A landscape with many peaks, sampled at points; each row gives a point and its height.
A climber steps from a point to the highest of its 2 nearest points, and stops where none of them is higher. Distance is the straight distance between rows; heights are no part of it.
q_108: [112 149 106  70 134 134  81 217  99 162 119 107 164 100 128 121  62 120
 108 118 179 178 106 162 147  97 164 160 109 176 122 142 101 117  95  83
 156 156 117 155  80  45 132 122 117 109 142 153 123 184 109 131 172 145
 103 128 121 167 114 137  80]  h=364
q_740: [133 167 113 182 104  77 180 150 147  93 149 146 116 128 124 133 151 132
 110 109 138 146 106 153 119 119  87 160 145 134 121 143 119 162 173 147
  66 132 135  49 138  87 118 150 128 106  90  83  89 114 118  93 101 105
 164 171  81 158 157 145 109]  h=540
q_987: [125  85 141 106 154 132 131  93 120 149 106 159 178 120 119 136 199 136
  55 146  87 185 159 109 106 172 133 198 142 131 151 153 152  95  80 150
  88 125 113  75 169  98 112  98 160 170 167 155 143 145 133  76 180 137
 102 126 107 163 110 138 163]  h=530
q_624: [122 123 115 116 131 169 120 114  92 153 151 102 150 128 133  94 113 103
 156 122 132  98 199 119 101 117  90 137 147  99 146 123 126 141 138 128
 152 131 138 145 132 122 118 105 150  79 153  84 149 143 160 149  49  78
 129  92 146 122  93  76 162]  h=546
q_851: [111 137 140  69 124 128 154 103 155 114 123 162 103 136 125 105 108  64
  73  91 106 122 145 137 142  94  59 131 160  91 131 159 107 146 116 140
 125 142 157  67 154 111 150 186 110 129 107  92 117 138 121 135 151 124
 107 151 142 121 116 154 112]  h=590
q_696: [154 158 126  83 128 109 119 151 123 137 124 122 134  97 126 110 113 119
  92 141 142 171 116 155 147 108 172 123 103 159 147 141 109 126 115  93
 145 133 136  92 130  84 141 121 135 101 170 143  97 160  99 124 186 151
  85 135 130 171 140 179  97]  h=418
q_671: [105 123  98 179 125 119 121 155 114 112 105  94 119 115 138 116  85 160
 153 173 169 194  76 122 136  82 137 138 151 137  89 114 149 105 168 118
 130 133 105 181 112  84 105 121 153 137  91 104  94  63  79  80 144 120
 160 166  59 119 105 126 150]  h=721
q_432: [ 87 140 117  94 133 150 142 149 138 124 128 157  90 161 136  72  86  84
 121  87 133 119 128 155 130  57  74 126 138  71 131 163 134 171 184 111
 178 149 153 101 109  74 132 186 110  83 110  82 136 151 109 133 119 121
 112 170 135 130 113 151 101]  h=642
q_117: [137  82 133 186 145 117 107 129  93 132 123 102 149 163 121 143 175 168
 147 202 108 143 112 120 124 126 127 136 177  97 136 120 170 106 132 144
  95 101 119 188 134 155 122 110 124 218  82 146 130  56 138 114 107 147
 153 153 134 129  95  80 163]  h=404
q_580: [117 213 157 149 131 161 129 145 172  74 124  69 114  75 146 117  73 159
 129 135 118  94 151 115 169 117 123  86 123 151 107 156 105 141 105 152
 171 168 143 149  92 168 165 128  83  90 116 190 104 110 123 142 103 167
 185 120  94 125  93 109  62]  h=625
q_222: [151 161 158 147 129 135 187 109 122 115  64 125 208  94 129 126  81 100
 138 123  92 103 136  76  99  99 128  98 179 122 105 142  97 117  61 121
 125 126 127 123 155 101 152 100 125  83 167  95 158 111 144 132 137 136
 112 105 106 107 154 139 129]  h=253
q_680: [111 144 127 178 112  95 163 152  81 108 119 145 137 140 155 104 121 131
 139 123 117 148 120 120 118 106  82 121 171  93 114 144 121 159 149 120
 139 144 126  88 141  51 131 141 149 108 117  75 127 129 126  63  80 110
 136 138  91 154 151 144 128]  h=593
q_664: [146 122 107 130 118 210 104 115 136 112  54 112 200  99 123 100 136 134
 152 143 101  93 146  87  76 138 143 124 140 128 144 172 116  91  44 129
  99 128 105 132  99 127 128  98 179  99 153 165 142 127 119 153  90 159
  98  89  81  87  96 113 113]  h=207
q_299: [ 94 136 104 113  97 137 168  93 127 147 161 151 129 126 141 122 185 139
  64  92 108 145 182 141 112 153  99 157 143  81 165 145 150 152 149 149
 137 136 128  59 168 118  85 114 138 127 160 110 126 139 160  62 164  87
 143 145 110 133 124 144 173]  h=668
q_884: [167 111 122 129 107 149 138 140 134 121 152 143  82 162 109 121 181 161
 129  78  93  89  84 192 121 158 164 126  99  94 168 135 138 180 175 123
 128 135 119  33 130 137 170 137 133 128  90 147 110 164 124 154 157 154
 142 111 135 143 138 198 118]  h=77
q_905: [105 128 129  88 152 144 131 119 217 123 166 115  85  87 124 102  83  99
  99 124 163  94 145 162 153 146  94 104 125 161 121 141  82 131 128 155
 134 130 154 129  88 154 144 149 107 121 143 128 104 117 125 175  99  87
 167 122 143 118 125  82 104]  h=453
q_208: [119 151 120  92 148 162 135 166 149 118 184  83 115 114 117  92 170 129
  62 110 108 121 131 169 170 145 126 123 119 110 172 149 146 136 115 144
 162 160 128  76 122 114 145 124 112 144 125 147 105 171 106 116 146 136
 117 119 107 179  74 128 122]  h=454
q_927: [113 107 148 140 106  84 161  85 130 144 128 220  75 150 182 164  99 138
 126 117 134 185  92 140 149 133 144 142 129 139 115  90 134 145 196 115
 106 105 108  91 167 118 133 143 106 156 110 132 112 100 180  91 203 131
 126 160 171  94 199 164 130]  h=410
q_32: [143 111 129 212 136  91 124 134  84 143 149  70 168 110 150 158 174 156
 151 192  83 151 122 106  95 132 144 123 154 129 110 122 165 119 145 149
 120 103 114 149 139 136 107 102 124 134 112 112 133  61 151  49 132 147
 147 133  90 126 120 111 181]  h=363
q_985: [165 135 128 229 131 107 134 133 133 117 131  74 157 111 120 135 135 153
 143 157 136 139 134 123  96 119 167 136 165 126  94 134 131  90 143 147
 126 120 122 101 139 104 123 124 160 109 125 102 133  79 119  68 110 137
 131 161  67  86 140 160 170]  h=339
q_342: [112 126 112 166 119 142 112 141 124 136 111 142  90 136 144 107  65 137
 181 137 132 116  98 109 135  83 106 114 145 115  99 107 107 139 156  89
 154 159 120 154 107 132 141 138 150  89 112 122 126 108 116 165 118 131
 119 115 101  82 172 123 102]  h=321
q_967: [163 131 140 119 127  88 122 142 147  95 165 108 172 103 128 148 101  99
 148 125 149 105 154 101 120 170 116 144  94 171 116 126 111 126  38 133
 116 113 161 146 124 165 139 114 110  97 172 126 145 171 181 194  97 133
 151  89 166 150 146  89 117]  h=152
q_392: [146 110 112  87 162 138 104 114  91 158 112 125 171 141 149 160  92 150
 148 167 136 194 158 115 173 100 146 159 125 128 122 114 204 130 103 113
 103 119 130 197 155 182 104 122 115 200 150 149 163 100 133 120 165 126
 101 113 160 143  93  65 167]  h=247
q_214: [152 106 133  88 132 124 124 138 108  80 123 135 109 160  98 103 187 136
 108  70  74  71 128 140 117 135 129 119 117  83 165 183 131 157 115 140
 131 146 127  71 166 109 158 147 155 135  92 110 147 185 102 137 120 143
 102 111 100 164 103 200 113]  h=53
q_778: [109 152 129 214 120 123 164 152 103  98  86 109 168 154 137 109  91 144
 160 157 124 156  90  84 124  85 104 126 204 129  84 120 130 119 139 136
 137 140 106 176 137  37 125 145 156 127  97  78 121  84  77  91  93 130
 147 150  68 113 119 102 139]  h=651
q_701: [167 107 121 154 114 125 113 132  75 173 136 127 109 153 134 135 185 168
 191 159 137 125 157 128 103 133 146 133 136 134 129  77 140 133 160 102
 133 123 104 165 118 165 112  89 161 140 109 156 147 122 154 127  85 127
 120  84 153 106 146 127 167]  h=502
q_486: [ 87  68 153 104 132 108 138 107 113 154 107 174 157 195 140 125 121 114
 110 114 107 170 137  87 128 107  93 174 157  34 104 108 152 131 140 133
 117 108  95 168 170 135  97 162 122 194 136 118 156 120 124  78 139 113
 105 161 156 130 106 102 154]  h=452
q_699: [173 140 106 115 166 196 124  91 125 111 115  93 164  83 152 107 156 112
 164 101 119  56 189  84  61 131 150 112 120 170 150 167 139  98  47 142
 109 130 123 129 122 194 123  72 201 108 177 170 178 142 156 165  92 156
 108  92 125 104  93 112 133]  h=235
q_760: [132  96 137 177 161 120 147 104 105 133 121 122 132 138 156 135 180 154
 153 164  86 124 148 117 115 160 115 108 155 127 150  86 145 104 130 158
 106 131 112 181 137 179 142  88 122 168  85 151 145 105 144 143 111 113
 141  83 136 134 136  66 150]  h=443
q_144: [103 116 158 114  87 100 165  84 123 155 125 210  79 155 144 164 166 154
 113  59 105 142 122 128 114 158 142 141 111 119 165  93 129 131 195 111
 158 102 111  71 161 157 131 126 126 161 133 175 134 150 176  85 201 125
  99 133 183 135 190 172 149]  h=480
q_286: [148 119 114  76 164 155 134  79 121 153 122 137 170 112 132 140 172 116
 131 143 117 156 176  90  92 199 159 144  84 166 142 118 159  91 101 138
  90  85 119 140 157 174 120  74 164 128 178 157 157 146 154 137 181 108
 118  80 173 182 123  96 181]  h=598
q_160: [127 162 138 109 140 129 120 156 158 127  93 119 176  95  70 147  56 135
 103 190 174 153 100 123 173  97 131 126 123 171  89 137 141 101  71 124
 109 116 190 228  93  83 100 104  95 102 177 104 144  64 100 151 146 162
 124 162  99 116 101 117  98]  h=548
q_813: [159 122 136 145 115 113 120 119 109 108 104 132 158  91 132 149  94 125
 153 166 145 110 146 111 120 101  97 140 166 126  93 138 113 135  85 123
  98 128 147 169 118 131 118 122 145  98 122  95 142 107 139 141  99 141
 126 120 129  91 150 115 121]  h=282
q_946: [ 76 134 107  70 123 156  75 193 124 138  92 112 159 103 115 129  40 110
 119 145 182 140 127 148 200 115 151 128  87 175 117 130 121 103 117  91
 153 127 135 222  78 104 123 157 109 116 166 112 127 122 112 168 151 116
 110 117 131 162  78  89 101]  h=324
q_393: [ 70 137 113  80 145 185  76 167 119 136 124 109 115 137 134  96 107 100
 150 125 172 119 145 145 195 134 137 100  88 148 138  96 140 132 137 116
 191 144 128 192  77 148 136 139 100 113 130 129 132 154 114 186 110  95
 120  77 145 137 120  98 106]  h=355
q_535: [112 124 112 101 130 146 151  94  85 139 142 127 163 157 133 113 180 137
 151 127 119 144 188 113 126 119  94 151 155  70 153 150 171 158 126 134
 148 123 146  95 162 110 122 117 132 133 162  79 158 146 158  88 114 114
 123 105 164 146 117 103 172]  h=600
q_184: [132 125 116  58 140 190  93 100 120 154 132 119 130 145 115 124 129 114
 152 181 162 148 182 118 160 151 128 153 113 154 105 121 183 135 100 126
 102 130 126 205 111 227 110 116 110 169 144 176 141 119 144 181 125  82
 133 103 159 115  79  28 155]  h=278
q_61: [151 123 124 112 110  98 135  89 141 138 158 168  73 160 101 139 169 109
 123 106 122 129 130 156 129 174 107 144 124 121 138 117  95 137 128 127
 101 135 127 106 122 189 133 141 111 181 119 141 143 155 160 158 120  98
 138 128 196 159 135  79 161]  h=658
q_306: [108 125 136 139 153 109 131 116 160 108 133 116 111 110 145 119  81 115
 159 129 124 109 114 143 173  76 152  56 143 133 109 117 138 128 178 125
 149 122 137 179 107 129 154 149 108 143 103 115 111  88 143 117 125 128
 153 139 136 105 156 131 118]  h=368
q_448: [126 168 146 111 173  90 164 144 168 137 222  92  94 106  96 141 176 153
  69 116 136 120 160 157 135 194 185 114  92 148 169 143 125 116 137 159
 150 100 141  77 118 137 125 138 127 136 141 149 102 150 115 122 157 114
 144 114 123 171  99 142 144]  h=538
q_167: [114 161 112 177 150 122 185  99 152  89  53 141 191  86 152 101  43 111
 137 113 104 124 145  83 139 106 119 105 113 156 129 114 118  98  67 140
 171 100 136 169 158 107 147  99 100  71 184 121 139 131 148 150 150 121
 125  91  98 145 157 109  98]  h=228
q_398: [132  82 125  73 136 173  62 143  67 179  97 158 122 158 134 153 145 135
 128 153 155 196 116 140 121 134 108 179 113 155 146 120 127 109 120 112
  91 148  98 177 132 117 111 130 146 165 108 145 109 157 106 156 130 130
  81 116 149 180 108 107 108]  h=209
q_922: [128 138 131 146 124  47 146 179 124 148 161 135 141 130 109 130 144 143
  97 149 149 193  98 143 119 122 104 157 117 147 127 150 110 121 140 147
 111 140 138  97 134  60 117 151 148 135  89 108 108 123  98 113 135 141
 173 156 104 183 101 123  92]  h=492
q_868: [153 129 129  94 167 119 114 134 111 139 196  77 118 102 109 140 154 125
 146 121 133  85 157 151 125 142 179  89  87 156 154 109 151 110 126 142
 126 116 144 161 129 179 135 102 135 157 141 174 132 137 142 132 113 116
 123  97 160 123 115 115 154]  h=336
q_524: [134 124 149 103 189 116 144 162 148 102 159  95 118 106 111 131 137  90
 122 107 118 100 135 129 135 120 142  95  82 188 145 108  99  75 108 130
 142 139 136 190 145 132 146 137 133 152 131 136 117 133 111 171 109 109
  91 102 108 162 123 109 119]  h=392
q_752: [114 185 172 115 122 156 137 108 218  91 153 114  96  93 142 125  63 104
 106  81 143  65 150 144 160 112 139  65 115 157 123 151  60 119 153 154
 153 157 138 115 101 137 159 154 105  98 130 170  95 122 145 161 114 133
 158 112 115  98 145 152  76]  h=526
q_330: [115 210 132 129  75 164 114 165 161 101 112 105 144  78 156 120  53 138
 162 144  83  92 139  89 171 100 136  96 116 141 100 153 138 163  70 126
 178 120 152 127  99 147 160 124  91  69 162 148 136 153 143 157 131 167
 141 120 113 151 143 135  55]  h=725
q_779: [ 78 123 111 121 156 148 153 114 142 153 183 100 108 101 140 114 103  97
 128  83 168  83 175 118  84 179  87 102 129 124 143 115  91 102 186 158
 153 127 136 153 103 105 132 102 125  88 133  93 130 114 161 129  76  47
 184  89 124 108 123  86 143]  h=486
q_146: [135 174 124 110  99 109 107 136 164 103 135 131  94  85 140 136  54 115
 144 126 145 130  97 134 162  81 122 115 104 132 107 119  99 174 103 111
 137 133 156 109  95 149 159 143  94  74 123 140 107 151 144 163 145 164
 146 135 161 145 152 142  91]  h=624
q_536: [145 120 114 195  64 115 122  93 131 135 126 162 160 138 137 119 185 154
 126 166  87 158 115 115 115 135  85 158 204  98 108 140 130 160 112 152
  59 138 130  66 118 137  85 125 135 120  80 129 132 119 136 116 114 150
 167 166 121 129 120 129 119]  h=629
q_504: [116 126 130 159 107  66 173 107 151 133 170 140 120 134 156 155 114 169
 105 134 134 171 106 157 159 134 162 127 119 136  90 104 150 113 170 122
 127 120 132  81 152 127 119 147 117 123 115 107  91  68 182  43 164 119
 160 188 124  68 156 161 151]  h=352
q_256: [151  83 112 171  74 130  89 149 106 153 123 155  75 155 138 152 127 163
 146 202 157 187  68 164  94 117  88 187 157 144 100  73 110 143 179 146
  45 134 111 146 115 114 123 121 127 130  79 133 113  80 117 124 139 142
 182 166 158 128 135 142 110]  h=652
q_99: [182 151 176 164 137  82 152 117 119  93 141 109 113 133 144 125 176 178
 151 114  71 104  96 101 140 133 198  87 100 143 126 113 149 119 151 116
 166 104 168  88 157 190 171 105 108 142 110 132 116 128 165  86 137 178
 100 120 183 126 175 182 164]  h=236
q_132: [184 143  96  95 174 189 111 121 104 118 148  53 146 115 118  90 155 125
 168 120 116  78 165 113 114 175 162  95  82 172 158 144 140 113  85 133
 158 122 122 131 119 202 131  96 176 132 168 159 130 183 150 141  98 152
 104  61 159 138  98 120 142]  h=281
q_759: [104 116 189 155 130  86 181 111 100 137  97 163 171 204 150 119 149 131
 129 132  82 143 104  82 151 117  84 111 145  54 148 133 170 145 131 119
 140 100 121 156 187 150 141 144  94 197 129 130 169 117 145  71 126 134
 122 136 154 166 116 109 157]  h=458
q_327: [134 109 134 191 107 106 135  72 137 131 152 114 166 144 134 163 209 119
 128 138  73  98 140 126  97 150 130 126 203  97 105 154 160 148 104 164
  66 104 102  45 149 147 104 130 125 153 105 130 163 120 156  77 102 151
 165 181 113 108 109 115 180]  h=694
q_454: [176  98 148 118 117 115  95 143 175 127 162 104 106 103 133 127  80 105
 166 113 162  66 149 147  86 168 119 128 101 200  93 114  56 126  64 128
 114 118 154 164  82 166 137 120 124 112 144 136 133 151 141 232  52 128
 159 126 144 120 141  84 104]  h=123
q_986: [123 121 109 121 173 142 138  79 102 151 142 122 127 109 145 126 194 136
 153  85  91 120 178  75 100 208 172 122  84 174 157  98 149  80 180 122
 132  78 124 129 158 166 109  55 157 105 174 144 144 152 188 108 151  98
 126  62 172 167 194 144 188]  h=703
q_252: [125 142 151 113 120 146 130 102  95 124  95 164 188 138  92 108 105 120
 134 130 110 149 133  92 138  70 124 122 206  57  85 158 159 172  90  87
 150 124 111 104 156  88 137 163 120 130 123  81 143 133 110  86 135 168
  81 178 147 113 140 163 134]  h=6
q_763: [152  95 128 173 112  80 133 154 129 114 160 143  55 158 121 176 143 141
 139 124 148 128  64 174  93 135 173 128 116 152  96  85  98 134 181 126
 106 152 113  85 129 101 149 151 145 124  92 130  90 107 102 117 135 148
 147 184 115 131 186 192 111]  h=140
q_455: [149 136 152 163 114  78 151 115 137  85 133 131  77 117 126 164 152 128
 139 101  98  98  96 140 121 134 179  80 102 158 121 101  91  87 163 126
 128 117 139  69 145 130 159 142 110 137  87 132 118 131 144 133 116 161
 104 134 139 106 200 187 131]  h=186
q_894: [113 121  92  53 132 180  75 124 107 129 154 154 119 183 115  98 122  79
 108  69 125 129 129 196 142  89 108 106 101 101 152 138 139 161 173  91
 211 136 121  79 123  57 115 156 116  72 121  92 132 180 129 132 143  98
 108 153 138 107 117 189 103]  h=705
q_861: [ 61 142 100 117 123 231  86 170 120 130  66 103  98 148 168  90  84 153
 161  99 155  79 138 123 136 123 113  90 110 133 153 129 118 125 165 112
 166 174  74 199  92 121 137 120 166 110 110 143 104 133  84 161 110 114
 115  96  59  67 125 121 104]  h=274
q_857: [103 146 140 172 153  63 153 151  71 139 126 129 134 162 169 121 185 156
 122 145 108 163  89 114 159 134 126 121 120  87 162 115 173 126 160 137
 158 118 109 142 164 119 150 125 117 189 106 117 124 105 144  63 122 122
 126 102 138 179 122  96 151]  h=503
q_626: [145 125 129  77 149 141 123 139 106 131 120 146 181 178  81  85 106 116
 134 110 139 144 138 105 110  70 114 150 173  54 122 200 155 160  81 117
 119 158 135 102 145  95 122 142 173 151 131  59 151 166 103 146 124 141
  74 149 146 159  76 128 122]  h=20
q_212: [123  98  83 171  75 144  95 135 161 157 137 143  77 109 128 132 102 154
 131 167 170 141  79 153 115 145  80 182 164 153  94 109  86 165 152  88
  67 134 123 130  70 169  90 124 100  96  99 147 106  94 103 176  98 116
 198 162 143 114 134 104  86]  h=737
q_863: [111 139 125 151 124 223  90 141 128 128  73 106 147 108 162  91 116 158
 161  94 135  91 164  94  73  90 114 116 154 118 144 144  93 128 134 137
 153 161 104 141  91 122 122 120 177  83 121 162 118 142 104 147  90 137
 112 103  61  79 118 148 115]  h=240
q_312: [152 100 102 173 122 121  62 173 106 153  95 121 112 134 125 146 116 181
 141 206 166 197  82 141 135  86 123 165 131 149  91  88 139 127 150 110
  87 125 112 220  97 119 115 137 132 147  93 117 117  72  96 119 128 144
 148 140 120 123 102 111 113]  h=641
q_618: [164 144 132 166 119 106  93 128 161 109  75 112 176  98 105 152  88 114
 118 201 153 141  97 113 141 119  95 131 108 182 100 130 120 110  57 126
  51 104 168 222 100 150 131  80  84 112 147 139 140  88  87 179 114 158
 155 139  92 110 123  72 104]  h=597
q_641: [110 114 147 129 145  66 155 204 115 137 137  88 114 121 123 131 123 112
 111 143 122 144 134 137 143 106 118 133 123 123 137 140 111 109 112 142
 155 148 136 175 132  77 132 157 138 163 125  80 133 127  97 124 112 125
 115 130 108 167  88 101 133]  h=444
q_895: [ 79 138  98  82 147 186 100 132 165 156 109 120 105 109 135 113  96  85
 118 121 174  83 168 128 138 167  99  94  93 133 134 122  91 113 132 140
 129 123 135 187 100 186 132 110 111 109 154 160 105 157 123 201  91  72
 137  96 141  93 109  94  91]  h=400
q_136: [142 127 108 161 101 106 130 143 135 121 137 139  36 142  99 141 161 146
 132 121 126 101  51 187 102 169 175 149 112 144 114 113  92 188 198 130
 120 177 129  17 103 159 136 136 135 126  44 156  71 129  98 145 140 127
 170 148 119 141 160 173 107]  h=107
q_766: [ 85 106 114 126 109 110 147  91 159 133 151 174  80 117 124 140 160 109
  90  99 113 168 143 157 124 177 107 168 138 128 140 109 102 120 152 138
  95 126 130  73 136 129  93 131 126 140 138 108 106 128 145 123 156  80
 151 152 129 157 151 119 135]  h=761
q_971: [103 142 127 158 154  92 149 131 106 149 146 132 108 128 148 142 226 168
 111 101  99 132 145  94 121 176 158 126  88 117 172 104 155  93 188 139
 153 103 110 106 160 138 124  94 153 148 160 131 125 130 159  67 129 110
 113  70 147 159 147 130 168]  h=585
q_266: [141 127 106  87 138 210  76 152  98 141 102  81 123 133 134 102 143 130
 137 134 143  86 169 112 134 133 129 114 135  98 143 164 130 125  94 122
 128 170 117 168  78 165 114 124 151 141 125 137 121 126 113 176  86 131
 105 104 113 135  63  89 129]  h=275
q_725: [153 129 182 169 103  94 142 137 125  96 130 123 131 160 136 118 190 130
 136  94  87  71 122 132 115 103  98  92 167 100 130 153 101 149 140 162
 114 159 111  79 167 125 168 176 140 134  56 114 145 136 138 138  79 156
 132 117 108 141 129 178 119]  h=34
q_639: [152 113 143 101 113 146 104 134 107 132 151 136 132 182 148 128 133 136
 145  62 146 111 102 139 142  74 197 115 100  70 175  95 170 153 168  98
 181  85  94 129 157 120 120 146 136 151 131 147 148 144 129  95 164 143
  85 141 184  38 140 190 124]  h=683
q_958: [149 118 170 143 134  57 167 114 156 100 173 146 148 141  95 178 172 122
  90 125  94 113 114 145 122 137 153 131 162 135 109 139 162  93 111 154
  88  82 142  55 170 113 113 148 135 163 131 107 165 119 125  70 131 169
 149 176 109 129 130 162 165]  h=799
q_154: [118 125 109 114 157 146 119 138 101 164  29 161 143 143 129 132 106 151
 164 158 130 176 105  93 156 106  91 137 127 151 144 101 127 128 100 113
  99 123 114 210 161 117 115 132 132 141 127 130 126  96 104 162 174 129
 109  98 146 165 112  99  99]  h=216
q_60: [162 106 142 103 139 144  99 145  73 143 160 132 112 167 125 111 175 148
 193 104 127  99 120 139 129  90 161 108 106  83 132 106 167 142 170  99
 171 104 113 140 104 130 117 118 148 141 111 128 150 165 153 118  87 135
  82 103 194  78 147 168 153]  h=583
q_168: [158 138 133 177 137 111 134 124 177  91 146  78 137 107 110 142 111 132
  94 142 134 103 121 151 100  86 171 110 176 135 124 175 119 115 102 145
 131 156 129  84 121  71 122 143 148 108  99 121 100 103  85  93 113 159
 123 180  36  83 131 183 114]  h=391
q_660: [105 127 155  57 128 104 155  93 135 148 184 192  63 170 136 146 166 116
 102  69 108 126 123 145 131 174 136 139  73 136 179  97 115 118 185 118
 141 134 127 109 151 174 143 118  94 170 140 162 116 177 139 126 174 120
 103 102 210 166 155 124 138]  h=563
q_419: [122 190 141 206 125  90 183 108 142  76 122 152  61 134 143 145 117 135
 142 106  98 112  85 139 133 180 147  68 120 185 113  92 102 101 211 129
 174 142 141  87 129 165 178 135  99 117  76 143  74 110 154 122 123 119
 161 144 126 101 212 127 151]  h=141
q_379: [ 83 146 147 136 120 134 164 132 166 103  71 141 168  92 114 139  37 107
 117 140 129 123 139  82 144 166 123 153  76 180  99 111 101 104  51 151
 141 110 165 193 124  89 133  87  58  75 184 111 124 138 121 205 118 112
 115 109  85 114 146  80  62]  h=206
q_9: [ 95  83 128 113 120 140 150  79 173 117 142 163 122 164 139 129 127  99
  72 112  87  99 119 134 117 111 120 150 173  43 156 138 164 133 119 163
 112 115 110 112 155 140  99 156 125 203 123 144 132 116 114  84 157 104
 133 186 120 106  82  96 145]  h=495
q_190: [126 121  80  66 127 191  53 160  84 177  94 101 164 146 130 118 115 135
 167 178 178 138 171 114 157 141 125 145 124 126 126 133 174 115 109  87
 135 133 116 197  74 177  70  98 158 114 158 164 136 147 119 166 107  91
 108  96 136 125  93  85 128]  h=312
q_69: [ 96 146 114  99 165 153 134 115 101 146  81 110 157 115 137 130 104 120
 146 145 137 163 153 114 190  94 171  93 107 114 131 102 185 133 144 118
 168 117  96 209 140 150 141 131 110 144 146 141 143 101 128  98 190 118
  93  96 130 114  89 127 147]  h=217
q_89: [ 86 111 123  68 126 176  97 133 162 137 136 112  66 145 100 105 135 125
  62 138 166 116 123 183 164 148 117 130 117 100 162 160 117 137 134 150
 140 143 124 123  93 132 125 163  95 158 116 156  84 136  63 161 150 100
 126 152 101 134  84 134  94]  h=397
q_334: [122  89 114 151 103 150 130 105 132 133  98 138 170 132 114 136 209 147
 101 161  92 163 136 108 107 163 100 180 182  98 167 163 121 125  68 167
  88 151 120  97 148 106 108 114 164 153 114 134 127 128 109 106 140 118
 135 132 101 168  90  72 141]  h=578
q_833: [138 138 126  83 141 120 134 103 154 129 101 130 158 107 121 129 142 135
  93 157 111 172 117 102 139 139 144 145 101 158 150 148 133 100  86 135
 116 111 148 107 152 115 128 126 129 166 141 156 113 143 110  99 198 159
  98 129 131 167 110 126 131]  h=476
q_155: [137 117 119 158  89 131  95 107 174 127 102 149 113  96 140 170 109 131
 113 189 159 135  84 119 143 163  61 156 130 170 107 120  92 117  96 139
  48 121 151 161 118 173 108 116  83 109 133 144 121  99 105 179 137 117
 191 148 142  98 149  96 109]  h=656
q_590: [149 171 142 194 107  74 173  78 139 111 152 130 128 126 136 136 132 175
 116 132  79 137  57 130 150 126 188  71 116 123 102 131 172 148 184 122
 140 123 136  58 139 190 145 129 100 123 105 131 115  92 168  44 156 167
 148 184 137  93 170 182 147]  h=295
q_554: [154 102 140  51 133 143 137 154  95 129 125 138 158 168  89  90 164  95
  86  92 135 128 135 149  97 110 147 149 120  76 154 155 158 149  94 125
 151 156 110  81 138  63 119 152 145 156 143  83 157 198  85 129 124 141
  60 138 126 155  82 178 139]  h=35
q_655: [170  90 174 181  82 120 115 133  95 118 113 155 101 192 133 129 224 148
 170  85 113  60 103 148 104 148 145 124 164  60 127 127 118 183 189 121
 119 144 101  90 143 141 151 141 129 154  62 131 156 131 131 108  82 139
 124 121 120 114 137 216 130]  h=15
q_933: [109 107 114  79 125 157  87 129  88 139 151 135 141 145 115  98 113 113
 120  98 144 140 133 161 122  87 152 137 115  62 167 132 169 158 182 118
 201 111 115 103 149  68 106 140 145 124 176 111 136 148 112  67 145 117
  78 163 151  59 113 181 144]  h=800
q_811: [120 163 138 154 147 136 140 135 194  84 138  91 109  88 121 132  82 103
 126 109 139  55 136 131 110  97 137  78 113 158 109 147  78  81 128 129
 152 170 112 115 105  81 156 155 139  97 100 148 103 112  96 133  98 135
 149 152  52  85 130 157  97]  h=450
q_708: [130  99 128 104 124 104 129 110 131 116  99 165 171 119 110 144  77  55
 132 146 156 149 124 111 112 100  77 153 158 145  66 117 113 125 119  87
  92 105 148 183 131  81 103 143 115  74 168  66 185  90 125 154 130 137
 109 142 140  91 155 105 143]  h=257
q_407: [155 106 140 130 135  82 108 182 137 142 174 104 115 100 113 153 109 113
 121 117 194 113  96 161  81 153 103 157  90 186 108 102  39 105  89 106
 119 115 145 152  90  87 140 141 138 100 160  97 145 138 127 177  85 118
 127 130 133 137 164 143  90]  h=89
q_411: [112  77 123 108  66 163 135  67 164 125 107 197  98 178 100 130 135  98
  86 106 107 122 132 136 133  99 100 150 177  47 135 130 128 169 140 149
 109 133 111  59 146 134 124 164 117 168 126 119 134 144 107 127 154 118
 133 181 128  97 142 151 132]  h=539
q_723: [128 153  86 124  85 115 106 146 147 155 162 143  67  94 109 151  69 119
 135 126 179 132 109 180 116 134 121 139 104 172 108 113  88 172 123  87
 103 116 142  58  87 135  94 127 115  62 133 143 117 157 128 176 153 125
 152 130 155 109 184 168  97]  h=533
q_634: [112 151 134 167 155  95 164 139 151 133 161 114 145  59 118 158  64 128
 113 138 136 122 166 112 130 188 127 137  77 187 128 113 115  87  78 165
 153 104 167 164 114 123 141  76  82  78 186 133 121 145 158 162 142 111
 163  98 107 143 156  96 117]  h=181
q_917: [111 130 125 121 140 104 151 119 136 112 173 114  81 111 125 111 111  97
 143  92 141 102 122 147 119 129 122  80 117 142 121 102 110 129 183 127
 168 107 144 138 119 124 143 136 126  94 144 100 125 127 166 116 111  84
 160 110 172  98 172 154 164]  h=421
q_96: [128 124 141  76 150 113 135 107  89 152  50 182 194 110 130 140  72  95
 131 137 159 197 141  81 131 101  78 166 120 146 101 127 120 138 102 100
  75 129 136 196 155  90 127 105 120 124 173 103 157 129 138 157 174 137
 111  97 141 144 130  73 127]  h=234
q_605: [158  96 115 114 128 152  81 153  68 136 114 107 144 169 121 128 176 157
 169 161 135 158 116  94 132 143 129 180 114 114 131 152 152 135  53 107
 113 160 108 156 116 171 113 154 164 171 110 153 133 153 102 173 104 145
  70 103 139 175  72  88 119]  h=237
q_911: [153 164 125 155 144  84 170 131 147 117 191 104 126  74  98 166 173 124
  90 116 117 133 146 127 118 158 183 114 111 123 134 166 147 102 136 139
 117  95 163  25 155 123 119 150 137  95 153 135 133 128 137  73 142 149
 150 152 111 154 136 189 169]  h=667

For each start below, name the point where the climber stops.
q_699: q_671
q_32: q_933
q_486: q_933
q_655: q_766
q_664: q_766
q_946: q_958
q_419: q_766
